A landscape with many valleys, sampled at points; each row gives a point and its height.
From any point a ball rolls to the lowest of the 4 points nearest to it. It stops when none of these is lower. Distance is the straight distance between rows; heights are no part of it.
q947: [ -1 -17  42 -12   9   1   7  -5 -18  14  11  51  29 -16 -13   9  -1 -12
  -8 -58  40  30 -30 -17  -4  -1   7  20  -9  30 -26  -8   3 -41 -26 -52]  (h 11.8)
q991: [ -3 -11 -26  -5 -19  17 -19   5 -45  -7 -11  12   5  -4  -7 -25   0   8
   2   4  -3  -1   8  26   0 -24  -1   3  47 -12 -42   0  20   7   4   2]  (h 1.1)
q63: [-22  -7 -37  -6 -29  35 -30   3 -51  -4 -17   8   0  -9  -3 -23  -1  23
   5  17   5   2  18  31  -3 -11  12  17  72 -16 -70 -18  29  16   2 -14]  (h 52.7)
q474: [ 14   4 -24  -2 -15 -12 -19  -4  -9  -6  -3 -16  -6   2 -10 -16   4   6
   7  39 -26 -26  10  12  -5 -23  -4  -2  25 -38  -1   7  14  18  15  31]  (h 32.9)
q301: [  9   4  24  14  24  -4  59  -7  73   3   1 -15  -2  11   4  37   5  -5
   1 -20   6   3 -13 -27   0  26  14  -8 -52  16  46 -17 -53   4   1 -28]  (h 34.9)
q786: [ 14   0  13  21  24  -5  59  -4  78   2  -6 -12   7   5   8  38  11 -12
   2 -14   1  -5 -11 -29   1  24  16 -17 -52   6  58 -13 -67   1   4 -17]  (h 47.4)
q116: [ 25 -17 -30  -4 -27 -10 -18 -18 -52   0   5   4  15 -18 -27 -17   8  -6
  -2  31 -27 -11  -5  14  -7 -46  -3 -12  54 -44 -32  -1   3  18  15  31]  (h 67.3)
q56: [  7 -13  -7   1  12  -8   2   2   1 -14  -2  16  16  -7   3  16   3 -22
   1 -16  -7  -3  -7   1   9  -8  -4 -19 -11  -6  13   4 -19 -15 -11  20]  (h 6.9)
q759: [ 19 -10 -18  -3  -7 -17 -14   0 -15 -13   6  14   9 -16  -8   2   9 -27
   0  11 -23 -13   0   5  -1 -33  -5 -15   4 -29   5   9 -11   3  -2  42]  (h 32.8)
q647: [ 23   9 -22   3 -24 -29 -20 -13  -5   6   2 -28 -17   2 -14  -5  16  -3
   3  60 -37 -37   8  -2 -13 -26  -2  -6  20 -56  16  14   2  13  23  47]  (h 32.0)
q322: [  4  -2  25   6  25   0  39  -6  44  -2   1   6   6  -2   2  35   4 -10
   0 -35   8   8 -16 -14   6  19   3  -9 -35  13  29  -7 -32 -13  -8 -17]  (h 8.3)
q944: [-13   7 -31   3 -24  14 -23  -1 -21  -9 -18 -18  -5   8  -4 -29  -6  31
   5  34  -8  -9  27  25  -3  -7   0  11  47 -21 -33  -4  29  21  13   1]  (h 33.2)
q414: [ 20  -9 -19   1 -10 -23  -8  -4  -3 -14   6  11   5 -12  -5  12  13 -30
  -2  15 -29 -20  -2   0  -2 -31  -1 -16  -3 -36  21   9 -22   0   0  46]  (h 23.1)
q468: [-10   8  22  -9   3  11   5   2  -5   7   1   4  -5  -1   2  -2  -6   5
  -2 -29  14   9  -4   3   3  15  -1  11  -6  20 -11   4  11 -13  -1 -15]  (h 8.7)
q388: [-19   8  33 -15  -7  16   4   0  -6  20   8   3 -11  -4  -4 -11  -6  14
  -5 -28  27  12  -2   1   0  22   5  26   1  27 -19   2  22 -11   2 -32]  (h 15.1)
q920: [-31  14 -18   2 -26  30 -24   0 -16  18  -9 -36 -25  22   5 -32 -12  45
  -3  45  20   5  31  13  -1  20   3  17  38   8 -27  -5  34  30   8 -26]  (h 32.1)
q766: [  0 -10  25  -7  14   3  16  -5  -1   4   4  25  14  -7   0  22  -1  -9
  -4 -47  20  20 -20 -11   7   8  -3   4 -17  20  -3  -5 -10 -29 -14 -23]  (h 6.3)
q686: [-21  15  -6   0 -19  15 -17   4 -11  10 -11 -26 -19  15   7 -28 -10  34
   0  29  11   0  21  13  -3  19  -2  11  16  11 -19   0  29  18  13 -13]  (h 33.9)
q246: [-12  21  29   2   5   5  10   5  23  28  14 -30 -31  18   5 -11  -9  24
  -1  15  21   8   1 -12  -2  33  -3  19 -24  30  13  -1  15  13   8 -28]  (h 58.4)
q832: [ 10 -12  14   6  27  -2  44  -6  38  -7  -3  17  19  -8   2  39   5 -19
  -3 -38  11  10 -18 -16  10  12   6 -11 -36   7  30 -11 -47 -25 -13  -7]  (h 6.8)
q108: [  8  -6   3   9  24  -6  38   2  47  -9  -5  10  15  -5  11  43   7 -21
  -2 -29  -2  -2 -10 -15  10  12   9 -19 -39   0  42  -5 -52 -16 -10   5]  (h 8.2)
q424: [ -3  12  14   7  26  -6  16   5  43  10   8 -31 -13  21  13  13  -1   8
   5  12  -1  -4  -2 -17  -2  23   0  -8 -38  19  36  -2  -7  12  11  -7]  (h 10.8)
q905: [ 23  -9 -22  -3 -15 -16 -16  -5 -29 -10   3  11  10 -13 -11  -5   7 -19
   0  17 -22 -12   0  10  -3 -37  -9 -13  22 -31  -9   7  -1   6   5  38]  (h 44.7)
q151: [-11  13  -7   7  -1   5 -15   9  11   9  -3 -38 -20  26   9 -21  -9  31
   7  41   0  -6  18  -3  -5  18  -9   5  -2  10   5   8  26  23  16  -3]  (h 31.8)
q826: [ 18   3 -18   2  -3 -24  -9   2   9 -15   0  -5  -2  -2   1  11  10 -23
   3  22 -28 -24   9   0  -1 -18   1 -12  -3 -30  26  11 -13   4   8  41]  (h 31.7)
q546: [ -4   1   6  -2   7   8   1   8   2  -8  -3   2  -2   2   6   4  -2  -1
   1 -21   0  -1  -2   6   8   9  -6  -6  -9   6   2   5   4  -9  -1   5]  (h 15.5)
q738: [  2   2  -3  -1   6   0  -6   7   3 -11  -3  -1   1   7   8   0  -3   2
   3  -1  -7  -6   1   7   2   4  -4  -7  -8   1   6   9   4  -2  -1  18]  (h 11.7)
q861: [ -5  13   3   2   6   3  -2   9  11   2  -4 -19 -13  13   8  -3  -6  16
   3   5   0  -2   8   3  -1  14  -5  -5 -10  11   9   9  14   4   6   4]  (h 22.6)
q506: [  4 -11  23  -1  23   0  31  -7  19  -4   4  18  16 -12   1  35  -2 -15
  -4 -50  17  15 -21 -11   8  10   1  -4 -22  16  17  -8 -31 -29 -16 -19]  (h 6.5)
q779: [ 14  16 -25  11  -1 -23 -23   5  22  -1  -3 -30 -15  19   3  -5  10   1
   9  60 -28 -30  15  -9  -9  -9  -4 -11  -4 -27  31  11   8  19  15  29]  (h 29.6)
q809: [  8   5  -5   2   8  -7   0   6  15 -12  -4  -5  -1   3  14   9   2  -7
   5   2 -14 -15   6   0   6  -1   0 -15 -19  -6  21   9  -7  -1   1  24]  (h 12.8)
q176: [ 12 -10 -31  -3 -27   4 -22  -7 -43  -9  -2   3   3 -10 -16 -20   3   8
   3  25 -23 -14   7  25  -2 -34  -5   1  54 -34 -36  -1  16  17   9  22]  (h 48.9)
q275: [ 10  14  -3  14  17 -12   6  10  47  -2  -1 -29 -10  21  20  17   6  -7
   8  33 -19 -20   8 -16  -2  11   5 -20 -39  -5  48   5 -15  16   9  16]  (h 21.8)
q402: [ 10  -7 -13  -3   0  -2 -13   3 -15 -14  -5  11  11  -5   3   0   2 -15
   1  -4 -11  -5   5  10   4 -16  -8 -10   8  -9  -5   7   2  -4  -5  23]  (h 15.6)
q391: [ 24 -16 -21  -4 -14 -21 -16  -7 -24 -14   8  17  10 -19 -11   0   8 -33
  -2  13 -28 -13  -7   3  -1 -39  -3 -17  11 -28   0   7 -14   1   0  41]  (h 40.2)
q773: [ 29 -14 -23   2 -35 -23 -16 -28 -51  16  17  -1  10 -29 -26  -5  18 -23
  -6  42 -30 -20 -14   6 -12 -49  -7 -24  42 -57 -19  11  -9  11  16  46]  (h 77.1)
q514: [ -5   0 -18  -3 -13  17 -16   6 -34  -9 -10   4   2  -1   2 -20  -2   9
  -1   2  -1   1   8  23   1  -8  -2   5  32  -5 -34  -2  19   2   4   6]  (h 28.1)
q682: [  4   8 -24   1 -15  -5 -27   0 -12  -9  -8 -27 -10  11  -7 -26  -1  22
   9  49 -24 -21  16  15  -7 -14  -4   3  30 -30  -6   2  22  23  21  22]  (h 32.6)
q924: [ 31 -19 -20   0 -30 -28 -14 -25 -49   2  19  16  17 -27 -20  -5  10 -35
 -11  31 -27 -11 -17   4 -14 -52  -8 -23  27 -44 -11  11 -13  10   5  46]  (h 83.4)
q605: [  4   2  -9  -2  -1  -4  -7   4   1 -13  -6  -3   0   5  10  -1   0  -1
   5   9 -16 -13   8  10   5  -6  -3  -5   0  -9   7   9   6   3   4  23]  (h 5.1)
q173: [ 14   6 -13   6  10 -15   6   6  33 -14  -2  -4  -1   4  17  23  10 -19
   1  14 -21 -20   6  -9   2  -3   7 -19 -25 -17  40   9 -24   1   1  28]  (h 18.5)
q793: [ -4   0  55 -13  -1   2  16  -6  15  17  22  26   2 -19 -18   3  -4  -1
  -4 -54  34  22 -19 -21  -4  13  15  44 -10  34 -12  -7   4 -21  -8 -52]  (h 13.6)
q503: [ -9  15 -31   3 -17   4 -27   0  -8  -4 -14 -33 -14  18  -4 -30  -6  33
   8  56 -12 -16  26  16  -5  -6  -8  10  39 -22 -15  -1  29  30  18   5]  (h 31.6)
q912: [ -7  13  23   3  13   2  15   2  25   6   8 -16 -13   9   8   9  -5  10
   0 -14   8   4  -6  -7   1  22   0   0 -25  18  17   2   1  -1   3 -10]  (h 19.0)
q43: [-11  13  40   1  14   1  32  -3  40  16  18 -15 -25   5  -3   9  -6   5
  -1 -18  16  11 -10 -24  -5  27   4  19 -32  32  22  -5  -2   9   5 -35]  (h 31.0)
q261: [ 13  12 -24   8 -12 -24 -26  -3  10   0  -4 -37 -14  17  -5 -13   7  15
   6  70 -28 -32  18  -3 -11 -14  -6  -3  10 -37  16   8  14  25  23  26]  (h 30.6)
q703: [ 14   6 -16   5  -5 -23 -10  -1  19  -6  -1 -16  -9   5   7   9  14 -16
   8  40 -33 -32  11  -4 -10 -18  -1 -11  -7 -36  32  10  -5   9   9  41]  (h 30.5)
q342: [ -8 -16  21  -4   8   5   1   0 -31   5   0  40  24 -10  -2   3  -1 -16
  -9 -47  24  23 -25  -6   3  -2  -3  -1  -3  22 -24  -5   3 -35 -25 -24]  (h 20.9)
q511: [ -6   1  49 -10   7   2  22  -8  19  12  16  17   1 -13  -9  13  -3  -2
  -2 -53  29  21 -21 -17   0  14   9  32 -15  29  -5  -4   0 -21 -10 -42]  (h 10.9)
q277: [-17   0   0  -6 -14  21 -13   8 -30   2 -10   8  -2  -2   2 -22  -3  13
  -4 -11  15   5   8  19   2   3   1  10  21  11 -36   4  25  -5  -1 -13]  (h 25.5)
q367: [  0 -21  -1  -1   9  -7  -3   2 -30  -5  -5  40  27 -10   3   9   1 -26
  -3 -32   4  20 -18  -2   4 -15  -8 -17  -7  10 -12  -6  -9 -21 -27   4]  (h 4.6)
q307: [-11  18  47  -2   4  -3  24  -4  34  23  26  -8 -25   0  -7  -2  -4  10
   1 -20  21  12  -9 -22  -5  27   6  31 -25  39  12  -5   6   8   2 -43]  (h 31.9)
q999: [-26  12 -10  -4 -21  27 -17   7 -24   8 -14 -12 -10   5   5 -26  -9  29
   0  11  11   6  19  24  -2  12   5  13  30   3 -34  -1  34  10   8 -17]  (h 36.9)
q886: [ -3  14  53   1  10  -4  33  -5  51  19  28  -1 -28  -5 -15   6  -4   2
   4 -30  19  20  -9 -30  -4  21  14  42 -31  37  17 -16  -7   8   1 -55]  (h 28.7)
q638: [ -4 -15 -16  -5 -12  16 -21   8 -45  -6  -9  20  11  -4  -4 -21  -2   1
   0  -8   1   8   4  22  -2 -16  -4   0  34  -5 -45  -3  15  -6  -4   1]  (h 29.7)
q460: [ 13   7 -21   0  -7 -14 -15  -1  -3 -13  -2  -9  -4   0  -2  -2   7  -7
   3  28 -30 -28  12   5  -1 -21  -7  -6   7 -29  14  10   2  11   9  37]  (h 34.5)
q421: [  1 -13  -8  -4  -2   5 -15   4 -45  -7  -8  33  21  -7  -4 -14  -1 -13
  -1 -24   4  12  -8  18   4 -18  -5  -9  15   5 -34  -2   9 -10 -16   0]  (h 24.6)
q440: [ 12 -26 -10   9  22 -14  28  -4  15 -12  -4  33  38 -21  10  37   6 -36
  -6 -30   7  19 -17 -19  11  -9   5 -25 -32   1  28 -13 -58 -29 -24  11]  (h 5.8)
q616: [ 17 -22 -24   4 -11 -20 -15  -6 -36 -14   7  35  22 -19 -11  -1   6 -35
  -2   1 -21   1 -11   3   0 -41  -6 -21   8 -16  -4   2 -10  -2 -13  36]  (h 44.2)
q799: [  3  -4  12   0  22  -2  22   0  22  -7   1   8   7  -7   7  27   0 -11
   1 -35   5   3 -10  -8   8  12   2 -11 -25  11  16  -3 -22 -19  -8  -4]  (h 6.6)
q384: [  1  15 -12   7   1  -5 -14   7  17  -2  -5 -32 -11  22  11 -13  -5  18
   7  38 -11 -14  18  -1  -2   8  -6  -2  -2  -5  17  10  20  18  13   8]  (h 26.7)
q934: [ -4  -8   9  -6   7   6   1   4 -16  -4  -1  19  11  -2   2   3   2  -6
  -4 -35  10  13 -10   5   7   4  -6  -3  -4  14 -12   4   1 -23 -13  -1]  (h 17.6)
q89: [ -6   4  28  -5  13   5  19  -3  16   2   5   7   0  -4   3  13  -4  -2
  -2 -37  15   8  -9  -6   5  20  -1   4 -20  15   6  -2  -6 -17  -3 -15]  (h 5.0)
q319: [  6  15 -24   6  -1 -17 -22   8  15   1  -7 -39 -19  28   7 -18   2  19
  10  66 -19 -26  23  -6  -6   0  -8  -5  -1 -15  24  10  15  28  16  12]  (h 30.0)
q75: [-17  11   9  -6  -8  17  -7   5  -9   6  -7  -8 -10   5   5 -16  -8  20
  -1  -5  13   7   5  13   3  19  -1  10   6  15 -20   4  22  -2   5  -9]  (h 37.2)
q806: [-19   0 -23  -5 -22  30 -23   2 -37  -5 -16  -2  -6   2   0 -27  -5  29
   0  16   6   0  21  27  -2   0   9  14  49  -7 -48  -4  30  12   5  -9]  (h 40.1)
q870: [ -3  -2  23  -6  20   1  22  -2  14  -3   4  16  12  -5   4  23  -1  -7
  -4 -45  16  13 -18 -12   6  13  -3  -2 -20  16   6   1 -19 -26 -12 -11]  (h 6.0)
q767: [ -6  14  10   3  15   0  10   4  24   0   2 -14 -10  15  11  11  -2   6
   2  -2  -1  -4   2  -4   1  21  -3  -7 -26  11  21   5   2   1   6   0]  (h 13.0)
q774: [  4 -17  34  -4  18  -4  19 -12 -10   7   7  46  34 -16  -9  29  -1 -18
  -8 -57  30  35 -32 -22  -1  -1   2   9 -14  28 -11 -13 -19 -40 -31 -40]  (h 8.4)
q432: [  1 -16 -34  -2 -24  18 -26  -5 -56 -10  -9  11   8 -11 -16 -22   1   7
   4  21 -12  -3   6  32  -7 -32   0   2  64 -27 -56 -10  18  22  11   7]  (h 43.9)
q723: [  1 -11  38  -8  18   1  24  -7  12   4   8  27  14 -14  -4  27   0 -13
  -5 -59  28  21 -23 -22   4  11   2  12 -20  24   3  -7 -22 -31 -23 -36]  (h 7.1)
q716: [ -1  -3  43  -3  20   3  32  -8  28   3   9  14   3  -9  -7  22   1  -6
   0 -51  22  19 -20 -17   2  20   3  16 -22  23  12  -5 -20 -19 -10 -35]  (h 8.5)
q470: [  4   8  -7   7  14  -9   4   4  32 -10  -2 -14  -3  10  15  15   2  -7
   1  11 -17 -17   6  -6  -1   7   6 -17 -28  -7  35   7 -10   3   7  18]  (h 16.2)
q354: [ 12  13 -18   5  -7 -20 -18   2  14  -8  -4 -22 -13  13   3  -5   6  -1
   5  46 -28 -30  13   0  -7 -13  -1  -3  -1 -27  25  12   5  17  15  34]  (h 30.9)
q995: [ -8  11  -8   0  -8   5 -15   7  -4   0 -11 -26 -14  15   6 -19  -5  25
   3  22  -3  -7  19  13  -1   8  -7   3  11   1  -6   6  27  16  13   2]  (h 33.0)
q926: [-19  -9  -8  -6 -18  29 -20   9 -44   7  -8  16   6 -10   2 -23  -3  12
   0 -12  14  12   6  25  -1  -1   9  12  36   8 -53  -2  23  -3  -3 -17]  (h 34.2)
q892: [  5 -23  -6   3  22 -13   3  -2 -17 -15  -4  42  32 -17   5  19   3 -32
 -10 -31   4  23 -21 -10   6 -15  -5 -21 -15   6   5  -8 -27 -25 -29  15]  (h 3.9)
q797: [  9 -22 -21  -1  -7  -3 -18   3 -43 -10   1  30  19 -11  -7  -9   0 -20
   0  -8 -10   4  -4  14  -2 -29  -8 -13  18  -9 -25  -3   4  -3 -10  23]  (h 33.6)
q878: [-15   4 -17  -6 -18  20 -22   5 -33  -7 -15  -6  -7   6   3 -25  -6  21
   2  11   1  -2  14  24   1  -4   0  11  40  -5 -38  -2  28   4   7   0]  (h 35.7)
q79: [ 14 -10 -20   0   4 -18   2   3   8 -18   0  14  11 -11   5  18   8 -30
  -1  -2 -18 -10   0  -7   6 -19   2 -17 -15 -18  21   9 -28  -9  -6  37]  (h 10.4)
q844: [ -6  16 -25   8  -8  -6 -28   5   1   2 -10 -42 -19  23   1 -26  -6  35
   9  66  -9 -16  26   5  -5   2 -11   5  19 -15   3   7  28  29  20   5]  (h 31.1)
q223: [ -5  11  52  -5   8  -3  30  -6  35  12  18   4 -12  -8 -12  13  -4   0
   1 -46  24  16 -18 -23  -1  19  11  34 -26  29   9 -10  -4  -7  -5 -46]  (h 12.2)
q74: [-15  13  26  -5  -2   9   5   3   4  13   8  -8 -15   3   2 -10  -8  18
  -4 -15  15  10   0   0  -1  22   0  18  -7  26 -10   7  20  -7   4 -22]  (h 17.3)
q21: [  5   0 -28  -3 -17   5 -23  -3 -25 -10 -10 -13  -4  -2 -10 -23  -3  16
   6  34 -20 -18  19  21  -1 -22  -5   6  47 -31 -24   3  19  22  15  17]  (h 37.0)
q172: [-11 -12  11 -13  -3  17  -8   2 -39   8  -8  28  16  -7  -1 -13   0   0
  -5 -35  21  22 -11  10   1  -2   2   6  10  21 -39  -1  13 -25 -12 -21]  (h 18.2)
q558: [-12  13   8  -3   2   9  -1   5   5   8  -1 -17 -17  13   9  -9  -8  18
   0   2   4   1   7   6   1  16  -4   6  -7  11   0   6  20   3   5  -6]  (h 29.8)
q411: [  8  -7  -5  -1  19 -10  12   3  22 -15  -4   6  11  -6  11  26   2 -23
   0 -13 -13  -2  -2  -6   6  -1   3 -19 -26  -6  26   4 -30 -11  -8  23]  (h 8.6)
q631: [ 10 -23 -17   3  11 -18  -2   1 -14 -18   1  35  30 -17   4  17   4 -37
  -7 -21  -2  13 -13  -7   6 -22  -1 -23 -17  -3  13  -3 -28 -16 -23  23]  (h 4.9)
q903: [  1   1   7  -1  18  -2  12   5  24  -8  -1  -2   3   7   9  18   2  -8
   0 -17  -5  -3  -9  -4   6  11   1 -13 -24   7  22   3 -11  -8  -1   9]  (h 7.9)
q816: [  4 -20   3   1  21 -10  14  -3  -1 -12   1  34  28 -10   6  24   5 -24
  -8 -39   6  18 -18  -9  11  -5  -7 -15 -20   8   9  -3 -27 -29 -25   2]  (h 3.4)
q973: [-12  -7   4  -8 -11  20 -11   9 -41   5  -9  22   8  -3   2 -20   0   4
  -3 -23  16  12  -5  17   1  -2   1   8  22  16 -41   0  20 -17 -10 -19]  (h 23.0)
q607: [ -1  10  30   4  22   0  35  -2  48   8  12 -14  -9   7  -1  23  -1  -1
   2 -22   5   6 -11 -18  -1  26   5   4 -38  19  27  -5 -19   0  -1 -18]  (h 14.1)
q240: [ 18 -22 -21  -1   0 -20 -10  -1 -20 -17   9  26  21 -17  -3   8   7 -39
  -6  -2 -16   0  -7   0   2 -36  -4 -22  -1 -20   2   3 -21  -7 -12  38]  (h 40.3)
q114: [-12  -1  28 -10  -6  17  -2  -1 -23  14   3  24   9 -11  -5  -7  -3   3
  -6 -41  29  20 -12   3  -2   8   7  16   6  25 -33   1  15 -24  -7 -33]  (h 14.2)
q150: [ -9  20  22   6  15   2  14   5  31  18  12 -31 -22  19   7  -3  -5  15
   3  13   7   5  -1 -19  -3  32  -4   6 -26  28  20   0   9  13   9 -18]  (h 41.2)
q52: [-35  12 -26   9 -25  27 -31   5  -7  29  -7 -48 -33  30   2 -38 -16  49
   0  73  25   2  35   3  -1  29  -3  23  38   8 -19  -3  30  34   6 -33]  (h 32.4)
q478: [ 24 -16 -26  -2 -18 -14 -19  -7 -44  -7   3  19  15 -17 -17 -12   6 -18
   1  16 -23  -5  -7  15  -6 -41  -6 -13  31 -29 -21   2   2   9   3  35]  (h 56.0)
q994: [  1  10  16  11  24   1  36   0  54   3   5 -16  -5  10  11  28   3  -2
   3 -13  -1  -1  -9 -19   2  26   5 -13 -42  14  42  -3 -29   6   4 -12]  (h 20.0)
q431: [ -7  -1 -31  -2 -21  19 -27  -1 -36 -11 -11  -3  -1  -2  -6 -26  -3  20
   6  29 -10  -5  18  28  -3 -16   1   8  57 -24 -42  -7  21  21  12   7]  (h 38.5)
q787: [ -5   4  -7  -5  -9  15 -14   5 -23  -4 -10  -2  -3   4   5 -20  -3  14
   1   0   4   1   8  20   1   2  -2   6  21  -1 -23   4  19   1   2   5]  (h 32.5)
q565: [-27  16   0   3 -17  23 -12   2  -4  41   2 -39 -35  25   1 -38 -13  44
  -2  50  30   7  26   3  -3  36  -1  25  15  24 -11  -3  29  28   8 -36]  (h 33.5)
q408: [-11 -14  23 -11  -1  15  -4   2 -39  15   1  38  19  -9  -6  -9  -1  -3
  -8 -44  32  24 -24   4  -2   3   6   8   5  27 -41  -6  15 -31 -16 -33]  (h 18.1)
q420: [ -3   3  36   2  24  -1  42  -9  45   6  12  -1  -6  -1  -5  27  -1  -2
   3 -39  11  10 -15 -24   0  25   7  13 -32  22  26  -9 -26  -7  -4 -33]  (h 12.3)
q20: [-22  15 -25   8 -16  12 -28   6  -7   6 -12 -36 -21  24   2 -33 -10  43
   5  60  -2  -6  32  10  -5  11  -2  10  33  -7 -16  -1  33  28  14 -10]  (h 31.5)
q35: [  0 -18  11   2  20  -4  10  -3  -9  -4  -3  38  29 -10   2  24  -1 -28
  -6 -42  16  20 -22 -11   6  -5  -5 -12 -18  17   1 -12 -22 -34 -29  -7]  (h 3.7)
q788: [ -8  -5   3  -8   0  14  -9   6 -23  -2  -6  18   7  -3   1  -7  -2  -1
  -1 -20   9   6   2  12   6  -1  -4   2  10  11 -23   3  12 -10  -9  -2]  (h 19.6)
q279: [-16  19   4   4  -3  13  -4   6   9  24   5 -36 -28  23   5 -22 -12  35
  -1  32  18   9  15  -3  -4  26  -3  14  -5  24   0   2  26  20  13 -20]  (h 41.1)
q497: [ 22   0 -26   0 -27 -13 -20 -13 -27   0   1 -16  -1  -8 -19 -12  10  -1
   3  47 -35 -30   4  13  -6 -34  -4  -4  43 -53 -10   7   8  19  19  38]  (h 37.1)
q167: [ 10  -1  -7  12  19  -8  25   5  48 -13  -2  -3   7   0  11  34  11 -19
   1  -5 -10 -11  -2 -14   5   6  14 -23 -35 -11  49   0 -46  -7  -1  15]  (h 15.0)
q561: [-27   6 -29   1 -30  34 -26  -3 -36  -1 -14 -10  -9   2   0 -28  -8  30
   0  26   6   2  30  30  -3   2  10  20  61 -15 -50  -9  34  23   8 -15]  (h 43.1)
q557: [-15  20  30   0   0  10  10   5  15  20  13 -22 -26  12   3 -10 -11  20
  -3   0  18   7   1 -10  -4  32  -1  19 -16  30   3  -1  21   7   9 -26]  (h 40.4)
q483: [  1  12  -4   5   8  -9  -4   7  26  -5   1 -23 -11  18  13   5  -2   8
   6  26 -11 -16  11  -3  -1   8  -3  -8 -22   1  28   6   6  12   7  13]  (h 21.1)
q157: [  6   5 -13   0  -4  -5 -13   8   1 -13  -6  -7  -6   3   6  -9   0   5
   3  12 -18 -12  11  15   2  -8  -5  -6   5 -13   3  10  12   6   6  20]  (h 12.0)
q928: [ 15  -2 -21  -6 -17  -6 -18  -5 -22 -10  -5  -6   2  -5 -11 -15   6   3
   4  30 -24 -16   8  15   1 -30  -7  -4  36 -33 -13   6  13  14  12  29]  (h 36.4)
q579: [ 11 -27   7   5  26 -10  33  -9  16  -8  -5  35  35 -13   3  42   4 -30
 -13 -44  17  24 -25 -21  13   0  -3 -16 -32   9  20 -17 -48 -37 -29 -12]  (h 4.5)
q932: [-14  17  41   1   7  -1  22   0  32  26  24 -23 -33  11  -4  -7  -4  15
   0  -1  18  12  -3 -22  -7  31   1  27 -27  36  16  -6  10  17  11 -43]  (h 58.9)
q531: [  3  10   4   8  22  -4  19   5  44  -3   1 -17  -7  12  12  26  -1  -2
   4   1  -9  -8   3 -13   2  20   5 -18 -38   4  43   2 -19   3   3   2]  (h 20.5)
q403: [ -9   2  33 -11   2  11   9   1 -10  11   7  11   5  -8  -3   5  -1   2
  -4 -41  23  15 -11  -2   1  11   4  18  -4  24 -18   0   9 -19 -10 -28]  (h 11.6)
q499: [ 15 -17 -27  -4 -20  -2 -21  -6 -50  -5  -1  18  10 -17 -16 -20   3  -6
   5  15 -20  -6  -3  23  -4 -38  -7  -8  43 -28 -34  -3   7  13   4  26]  (h 53.9)
q998: [ 12   3   9  16  27  -5  44  -1  67   0  -6 -16   0   8  11  37   9  -7
   0  -6  -3  -7  -6 -24   4  20  14 -22 -47   3  58  -8 -48   5   3  -6]  (h 31.2)
q416: [  6 -10 -20  -4 -13   3 -18   2 -35 -14  -9   7   6  -5  -8 -19   2  -2
   4  10 -17  -5   7  23   1 -22  -7  -4  32 -17 -26   4  13   7   2  18]  (h 35.2)
q430: [ 11 -14 -14   1  14 -16  10   3   8 -18  -1  22  20 -17   6  24   5 -34
  -3 -13  -9   1  -4  -7  10 -14   2 -19 -19 -12  25   2 -37 -14 -19  29]  (h 7.0)
q733: [-12  14  43  -8   4   6  21  -2  21  15  16   0 -17  -2  -4   3  -7   7
  -3 -30  20  12  -9 -10  -4  25   4  21 -19  27   3  -2   8  -4   0 -34]  (h 21.2)
q582: [  8 -30 -21   7  15 -25  13  -8  -8 -18   0  47  41 -23   5  34   5 -45
 -10 -21   0  21 -22 -22   7 -24   7 -30 -30  -7  25 -18 -50 -26 -30  23]  (h 7.3)
q216: [-22  15 -12   7 -12  17 -20   5  -1  24  -4 -42 -28  28   6 -32 -15  40
   2  56  17   4  27  -1   0  24  -8  14  16  17  -4   2  30  28  12 -21]  (h 33.3)
q777: [-21  13  24 -11 -15  21   1   1  -7  27   5  -9 -18   2  -2 -22  -9  21
 -12 -10  27  10   5   4  -4  27   9  25   5  28 -21   0  29   3   8 -34]  (h 22.9)
q693: [ 10 -17   1   6  23  -5  32   0  27 -12  -7  21  26 -11   8  36   5 -24
  -7 -38   6   7 -16 -15  12   4   3 -20 -31   4  28 -10 -48 -25 -18   7]  (h 5.6)
q451: [-12  20  50  -7  -5  -1  24  -1  30  24  23  -4 -25  -2 -12  -8  -7  10
  -1 -23  25  19  -7 -21  -5  24  15  44 -21  39   1  -7  13   3   4 -47]  (h 7.2)
q548: [ 14  10 -12   8   5 -20 -11   4  34  -9  -4 -22 -13  12  10   6   7  -6
   8  41 -25 -29  14 -12  -5  -1   3 -14 -23 -21  42   8  -5  15  11  29]  (h 27.1)
q846: [  5   3 -22  -4 -13  -4 -21   1 -13 -13  -6  -6  -4   2   0 -15  -1   4
   5  22 -21 -15  12  15   1 -15  -9  -3  19 -19  -8   6  14   9   8  24]  (h 23.7)

Where does a ball stop that starts at each point below?
q411 => q816
q926 => q89
q497 => q605
q116 => q605
q616 => q816
q420 => q89
q905 => q816
q21 => q605
q924 => q816

Call two points neighbours if one is among the 4 nearest of the other. Go from one point of each pair to the other, from neighbour to neighbour, staying as low as possible. Name the highest point that can't be avoided.
q605 and q451 => q733
q424 and q816 => q767
q816 and q89 => q766
q816 and q991 => q638
